Points on a hilly landscape, in no order, each with its height.
A climber steps from a point to the highest of its 2 nearest points, and stops where none of them is higher. Distance is the straight distance between rows; heights are no part of it.
Q_827 h=627: [-18  21 -26   5   1  -5   0  12  -7   5  16  11 -17 -18  -2   5   6  -7
 -11  18 -18   1   9  10  22   6   7   1  -1]
Q_769 h=740: [ -1  -1 -16   0   3  18   1 -14  35  -2  -5  26  -6   3 -12 -16   8 -10
  -7   2 -20 -27   7   1  -6   3  -4  20  12]
Q_66 h=744: [ 31   1 -12  15   0  -3  -4 -13 -17  -1   1 -20 -24  -8  13  -5  10   9
   8  -6  10  28   5 -13   7   7  -7  10  -7]
Q_94 h=599: [ 12  -5  15  -3  -8  13  -1 -14   1  16 -28  -3   8   3  -5   9  17   1
  13   4 -12  10   2  -4 -18  -1 -11  10   2]
Q_237 h=469: [-11 -14   7   3  16   1  10   5  36   3  -1   2  26  11   0 -18 -17  16
 -16  -2  11 -23   5   6   8   8 -11  10   3]
Q_688 h=671: [ 13   7  -7  -4   7 -23  -2 -12 -10 -11  -9  14  -5 -25  17   3 -22 -12
  -8  11   0 -10   5  15  23   7  10   1 -19]
Q_602 h=197: [ 30  -5   6  -2  -4 -14  -5 -17 -13 -11   5 -25  -7  -7  24 -11 -24   2
   7   9  33 -12 -18  -3  22   3 -22  -2 -13]
Q_710 h=452: [-23  18  19  -7  -7   6  -6  -5  31   1 -19  26 -15  -1 -12   4   6 -11
 -11  13   4 -26  -2  14  10   8  19  24  -4]
Q_567 h=268: [-14   8  -2  10 -13  15   4  -1  15 -25   3 -11   6   5 -16 -17   4  -5
  -5  14 -25   9 -16  -2 -26   0  -6 -21  25]
Q_311 h=337: [-12  -7  -8  -9   8 -10  22  -1   4   0  30  21  11  19  -2   0   9  -5
   2  -6   3   4   5  -2  15  -8   7  -7  11]
Q_981 h=361: [-23  10  -8   2   6   3  -2 -12  20  -7  10   4 -12   4  -2  -5   8  10
 -22  14   3  -9  -6 -22  -3  26   7 -12  22]
Q_295 h=517: [  7 -14  13 -18  -9   9  24   0   2  12  13 -28  12  19 -30   0  -2   5
   2 -19  11  -8  -5  -1   5 -12 -19  13   3]
Q_627 h=347: [ -1  11  -7   3 -25  -1  11  -2  -5   0 -10   8 -14   3 -40   5  -5  -6
  12   1 -18  -3   0  -8  -1   3  14  11  -7]
Q_429 h=758: [ 16  11  -9  -1   3  -5 -14 -28 -19 -10 -26   4   1  -7  17   7  12 -24
   1 -12  12  21  -6 -13  -5  -1  18   4   7]
Q_218 h=154: [ -3  -6  18  -9 -17  14 -16   1 -28  -1  24 -13  -1  12  20   7  -9   6
   2   1  13  11  -2  -8   1 -10 -29  -9  16]
Q_941 h=657: [-10  -1 -20  -3   8   5  -1   2  31 -16  -9  31  -6 -13  -6  -4   3  12
  -2  16  -7 -29   2  -2  -1  16   8  17  -5]
Q_116 h=605: [  1  -8   1  17   9  -8   5  36   5   9  17   0  29   8   9   4   2   1
  15  -9   6   0  10  14 -15 -17   9  13 -18]
Q_122 h=466: [ -1 -17  12 -11   7 -19  -1  -2   1  10  -8  17   8 -10  17  12  -3  14
   7  -2 -10 -13  12   4  -7  -9  -8  -3 -19]
Q_647 h=231: [ 21  -1   1  -4  -3 -17 -15  -8 -12  -6   1 -24 -15 -21  20  -3 -26  22
  -9  12  14   7 -21  -8  12   0 -10 -19  -2]
Q_320 h=57: [ -4   2  15  11 -18   7 -13  -1  -8 -27   2 -25   3   8  19  -8   6  18
 -12   5  -5  12  -4   7 -13   5  -9 -22  27]
Q_744 h=533: [  1   2   7 -11 -10   0 -10 -24   8  11 -19   8   6 -11  -2  15   5   6
  -3  16  -6  -6  -6 -20 -14   7  -3   6  14]
Q_770 h=417: [ -1   4  -4   2  -8 -14  13  22 -19  14  22  13   4  -9 -16  13  -6 -13
  23  -9   5   2   0  17   7 -23  25   5 -18]
Q_387 h=333: [-20   7 -20  20 -13  14   1  12  18 -22   3  -4  -4   2 -17 -16  15   4
  -7  18 -28  -2 -16  -6 -25   9   4 -16   4]
Q_42 h=606: [ 27   1 -18  -6   0  -9  -4  19 -24   5  10   2  15 -18   8  15  -2  19
  19  11 -11   9   4   1  -5 -16   3  -3  -3]
Q_873 h=523: [ -1  -1  -4  19 -13 -17  -8   2 -12 -10 -27 -20  -3   2  -9  -8  11 -14
  -1  -2 -26  21 -13  12 -15   1  17 -19   6]
Q_885 h=308: [  2  11  -7   4 -18   7   9 -16  -5   4  -5   4  -4  14 -29  -7  -6  -5
   8   9 -22   2  -5 -24 -13   2  15   2  22]
Q_436 h=656: [ 10   2 -24  -1  -8 -10   6  26 -31  -6  24 -13   5  -9 -10  14 -11  11
  14   5 -10  19  -9  -5  -8 -15  -1 -28  -1]
Q_752 h=682: [  7   9  -1  -1   2  13  -5 -19 -14  10 -16 -10  -2   8   2  10  21 -33
   2 -18   7  24  -1 -14  -8   5  12   3   8]
Q_306 h=402: [ -4  -6 -22 -10  -1   5  32   7  24  -1  20  12  10  22 -23 -17   4  -4
   0  -5  -9 -14  -1   0  10  -7  -4   6   0]
Q_389 h=638: [-14   3  -7  12  10   1  -7  -5  24  13 -24  13  14  -1  -7  -2  10 -17
 -10 -14 -12 -11   8   3 -12   9   3  14   7]
Q_341 h=571: [-24   9  19   1   1 -13  -8  -3 -14   8  12   3 -25  -2  12   6  -5  10
 -17   4   7  -3   3  -1  13  18  17 -13   3]
Q_561 h=270: [ -7 -13   0 -13   6  -4   6   1  -3  -3  32  10  23   7  19  10   5  11
   8   6  17  -3  -1  -7   3 -11   0  -3  11]
Q_998 h=440: [  5   7   3  -5  -8  -5 -27 -19  -9  -1 -16  -4  -2  -6   0   6  -1  17
  -9  17  -4  21 -16 -19  -9   6  -9  -6  15]
Q_904 h=421: [  5 -14  -4 -13  -2 -21   2 -15 -19   2   0  19  -3 -10  14   3  -7   4
  -3   5 -12  -9   7  -8  -2  -7 -13 -14   0]
Q_897 h=654: [-14  -7  37   7   8   2   8  -3   9  18 -22 -12   7  -3  -7 -13 -20 -13
  -9 -20   9 -12  -5  18   7  18   0  -7 -10]
Q_749 h=106: [  3   4  15   1 -17  17 -18  -9 -32 -20  -3 -22  -8   6  17  -8  -5   8
  -3   3  17  19  -8  -5 -10   4 -33  -9  20]
Q_253 h=557: [ -7 -15  24  15  21  26   4   0   2  17 -20 -19  17  12   7 -16   1   4
 -10 -12  12   4  16  12 -15   8 -18  12  -2]
Q_231 h=700: [ -1  -2 -20  -5   8   6   7  24  13  -4  22  35   1  -1 -10   7  -5  -4
  18  12 -16 -14   3  16  -8 -28  22   4 -15]
Q_893 h=600: [ 28 -11   0   4  26 -12  -6 -22 -22 -17  -1  -1 -25   5  14  16 -13   2
   7  18  22  -1   0  -6  11 -17  -4   8 -31]
Q_340 h=456: [-27   2  -2   5   6  12  13   3  15   1  20   6 -25  19  -8  -3  13   6
 -17   8  -1  -6   7 -10   2  15  16 -10  20]
Q_871 h=655: [  8  -4  27  -6  -7 -10   2 -17 -19  15  -9 -12   1 -10  18  -3  -2   5
   7   3  18  -3   2 -11  12  20   1   0  -3]
Q_520 h=640: [ -2  12   1  18   2 -16 -13   2 -10  -1   2  -8 -22 -11  10  10   4  15
 -10   0  -1   8   5  -5   8  18  15 -15   5]
Q_909 h=380: [ -6  11 -16  -5 -18 -14  19  24 -14  -4  13   4  -6 -10 -31   7 -16   0
   9  -3 -10  -5   8  -1  10  -9  15   0 -18]
Q_862 h=578: [-21  -1   2   3   9   3   1  13  23 -15 -14  23  10 -21  -3   2 -19  13
  -4   3  -9 -26  10  10   3  16   5  -2 -18]
Q_947 h=330: [  8   6  -7  -3  -6  -8 -28 -10  -4 -10 -12 -15  -6 -25   7   3 -14  23
 -15  22   1  19 -32 -19   0  14 -14 -16  15]
Q_421 h=607: [-17 -18  28   9  24  13   2  -6   1  13 -32 -14   5  -3   0 -10 -16  -7
 -11 -18  15   0   6   0 -13  23  -9  -1  -3]
Q_301 h=753: [ -5 -19 -15  -2  19  -1   9  21  23   3  16  30   9  11 -13  -5   5  -8
  15  -1  -8  -7  -9  10  -8 -32  23   1 -10]
Q_40 h=634: [ 27  13   0   3  19 -24  -7 -14 -24  -7  -5   9 -19 -12  14   2 -15  -4
  -8   9   1  -2  14  10  27 -13   5   9 -29]
Q_718 h=426: [-10  13 -36  24  -7   2 -13  16  -3 -10 -12   2 -13  -8 -14  -4  12  11
  -8  18 -24   8 -10  -7 -12   9  12  -8   9]
Q_903 h=598: [ -2  10  -8  16  -9   7  -4  -1 -14   7 -18 -24 -12   7  -5   1  16 -20
  -1 -20  -4  27 -10 -13 -12   7  16 -16   9]
Q_368 h=537: [  3  -1   5  -1  -5   3  13   8  29  17 -12  -7  -9  18 -34  -6  13  -9
   6 -29 -13 -14   3  11   6   1   7  19  -8]
Q_15 h=692: [ 15  -7  12  -1   0  -2  -9 -29 -17   2 -18 -17 -20  -9  22 -12   4   1
   2   9  22  20  -7 -13  -4  12  -3  10  -9]
Q_501 h=674: [ 21  -2 -26 -14  15  -9  -6  11 -21   0   7  15   4  -9  10  24  -1  13
  -1  17 -11   7   9   7  13  -7  14 -14 -13]
Q_171 h=205: [  1  -8  19 -23  -7   2 -10   3 -15  -7  19   2   8   7  26  16  -8  15
  10   6  28  -1  -4  -8   2 -12 -18  -3  17]
Q_626 h=790: [ -7   7 -10   8 -21  -2   9  19 -14 -21  21 -20   9   1 -15  -6 -16  16
   6  -2  -8  10  -4  -5 -10  -6  -7 -25   5]
Q_98 h=705: [ -5   4  27   0 -10 -12  13 -15  -1  17 -21   1   8 -14   0  -5  -4 -18
   2   1  11 -13 -12   7   8  22  18   3  -6]
Q_540 h=238: [-20  14   0 -12   2  21 -10 -19  21 -15  11   6   3   1 -12  -6  -6   1
 -20  20  -2   1 -20 -25  -4  14  -9  -2  32]
Q_594 h=516: [-27  24   4  -8  -2   8 -13  -4  11  16 -11  15 -17   9 -11  13  16 -16
 -17  11  -3  -3  -7  -5   5   9  23  10   8]
Q_457 h=189: [-13  22  -2   3 -10  27 -11 -11  17 -10   7  -7   1   8  -9   0   1 -10
 -11  10 -15  13 -21 -12 -15   3 -15  -9  30]
Q_45 h=507: [ -7 -11  15   5  12   0  -4  15  11   0  -9  22  -3   6   5  14  -8  12
   5 -10 -12 -20  16   5 -17  -3   4   3 -22]
Q_996 h=400: [ -3  -9  19  -7   1 -12   6  -1  28  -1   7  -5  26 -10   5 -10 -11  10
  -2  -8  15 -16 -16   8  11   9 -18  -1   1]
Q_609 h=555: [ 21   7 -12  -2  -2  -9   5   8  -7  -2  16  -2  24 -13   6   4   2  13
  15   6 -17   9  13   1  -3 -11 -19   8  -2]
Q_790 h=484: [ 11   3  -1   1  12  -7  -5  13  -8  -2   6  12 -16  -8  12  12   8 -18
   0 -26   3   4  23  28   9 -16  -7   5 -27]
Q_817 h=644: [ -4   8 -12  14 -15  -4  11   4  -8  -3  21 -11  -6   6 -12  -3   3   1
   1 -16  -5   4  -5 -15   1   1 -13 -14  15]
Q_431 h=549: [  6   0   5  -9 -11  -2  15  -6  -8  15  12 -25  -2  12 -16  -1  13  -9
   4 -18   4   8   5  -2   8   1 -18   2   6]
Q_373 h=161: [  3 -27  18 -12  12  20   6   0  -3  -8 -22 -17  -1   5  30  -7  -2  -5
   6 -13  39  -2  17   9 -10   4 -35   2 -17]
Q_489 h=542: [  3 -18  10   3  10  -1   1  18  -8   4   7 -12  19  10  28  -8  17  -4
  18 -17  29   5  14   9  -1 -11  -4  11  -7]
Q_930 h=703: [ 29   0  -9  17   8 -11 -14  -1 -22   0   0 -19 -29  -9  15  10   2  17
  -3   2   2  20  15  -3  11   1   7  -8  -8]
Q_560 h=680: [-15 -23   1   8  23  -5  -2  21  23   8  12  10  24  16   2 -10   8   5
  12 -13   4  -8   0  20  -4 -28  13   4  -5]
Q_875 h=178: [ 23 -14  17 -21  -1   5  -6  -8 -10 -11  -9 -14  -2   3  33 -11 -15  -4
  13   4  41  -2  -5   0   2  -7 -30   4 -15]
Q_831 h=738: [  3  11 -17 -15  12  -7   0   8 -11   1  12  25   2 -21  15  17  -4  -1
 -12  23  -5  -3  14  19  19  -2  18  -7 -20]
Q_467 h=515: [  0 -15  22  -1   8  -2  15   3  -5  18  -6  -8  18  19  13  -9   6   1
   3 -13  17  -3  21  10  -2   3  -8  16  -4]
Q_466 h=562: [ 13  -5  19   4  -4  20  12   0  17  18 -22 -11   1   8 -26   0   6 -12
  13 -16 -18  -9   5   5 -13   4  -3  13  -3]
Q_924 h=455: [  9   4  -2   1  13 -13  -3  23 -10  -1   3  23  11  -8   6   9   6 -25
  18 -16  12  10  14  33   0 -32  19  -3 -19]
Q_925 h=512: [  4  -3  -6   4  -9 -12  10  -1 -11   5   5  -3  -7  -4  -1   4  13 -16
   9 -30   1   9  21  12  11  -2  -5   8 -11]
Q_696 h=442: [ 13  -7  -9 -19  -9  21  14   2  27 -10  23   9  12  15 -14 -20  -6   8
   7  -8 -10  -7  -7   6   4 -15 -11   7   5]
Q_138 h=520: [-13  18 -35  17  -4   0 -12  10  -1  -1  -3   9 -13  -9 -12   6  10   0
 -10  27 -19  -2   4  -7   7  14  18  12   5]
Q_554 h=479: [  0  -1   6 -20 -18  28  14   7  12  -3  34 -17   3  32 -22  -9 -11   6
   2 -10  -2  -1 -15  -4  11 -20  -9   6  16]
Q_396 h=597: [ -8  12  -5   2   2   4  -9  -9  10  15 -15  12  -1   6  -7  14  26 -33
  -5 -11  -6   1  -5  -3   0   2  15  14   6]
Q_882 h=550: [-10  -9  10   2  17  15  -6  -1  39  11 -25   3  21   4  -6 -19  -4  -5
 -21  -8   1 -22  -1   2  -3  10  -2   8  12]

Call two points neighbours if one is among the 2 nearest of the other. Go from one point of each pair to the other, from neighbour to neighbour, staying as high as possible. Name the lowest point that can't be avoided.
Q_429, Q_98 -> Q_871
Q_301, Q_429 -> Q_467
Q_429, Q_66 -> Q_15
Q_831, Q_626 -> Q_42

Write out the way that a climber takes from each point below.
Q_602 -> Q_647, Q_947, Q_998, Q_744, Q_94
Q_122 -> Q_45, Q_862, Q_941, Q_769
Q_467 -> Q_253, Q_421, Q_897, Q_98
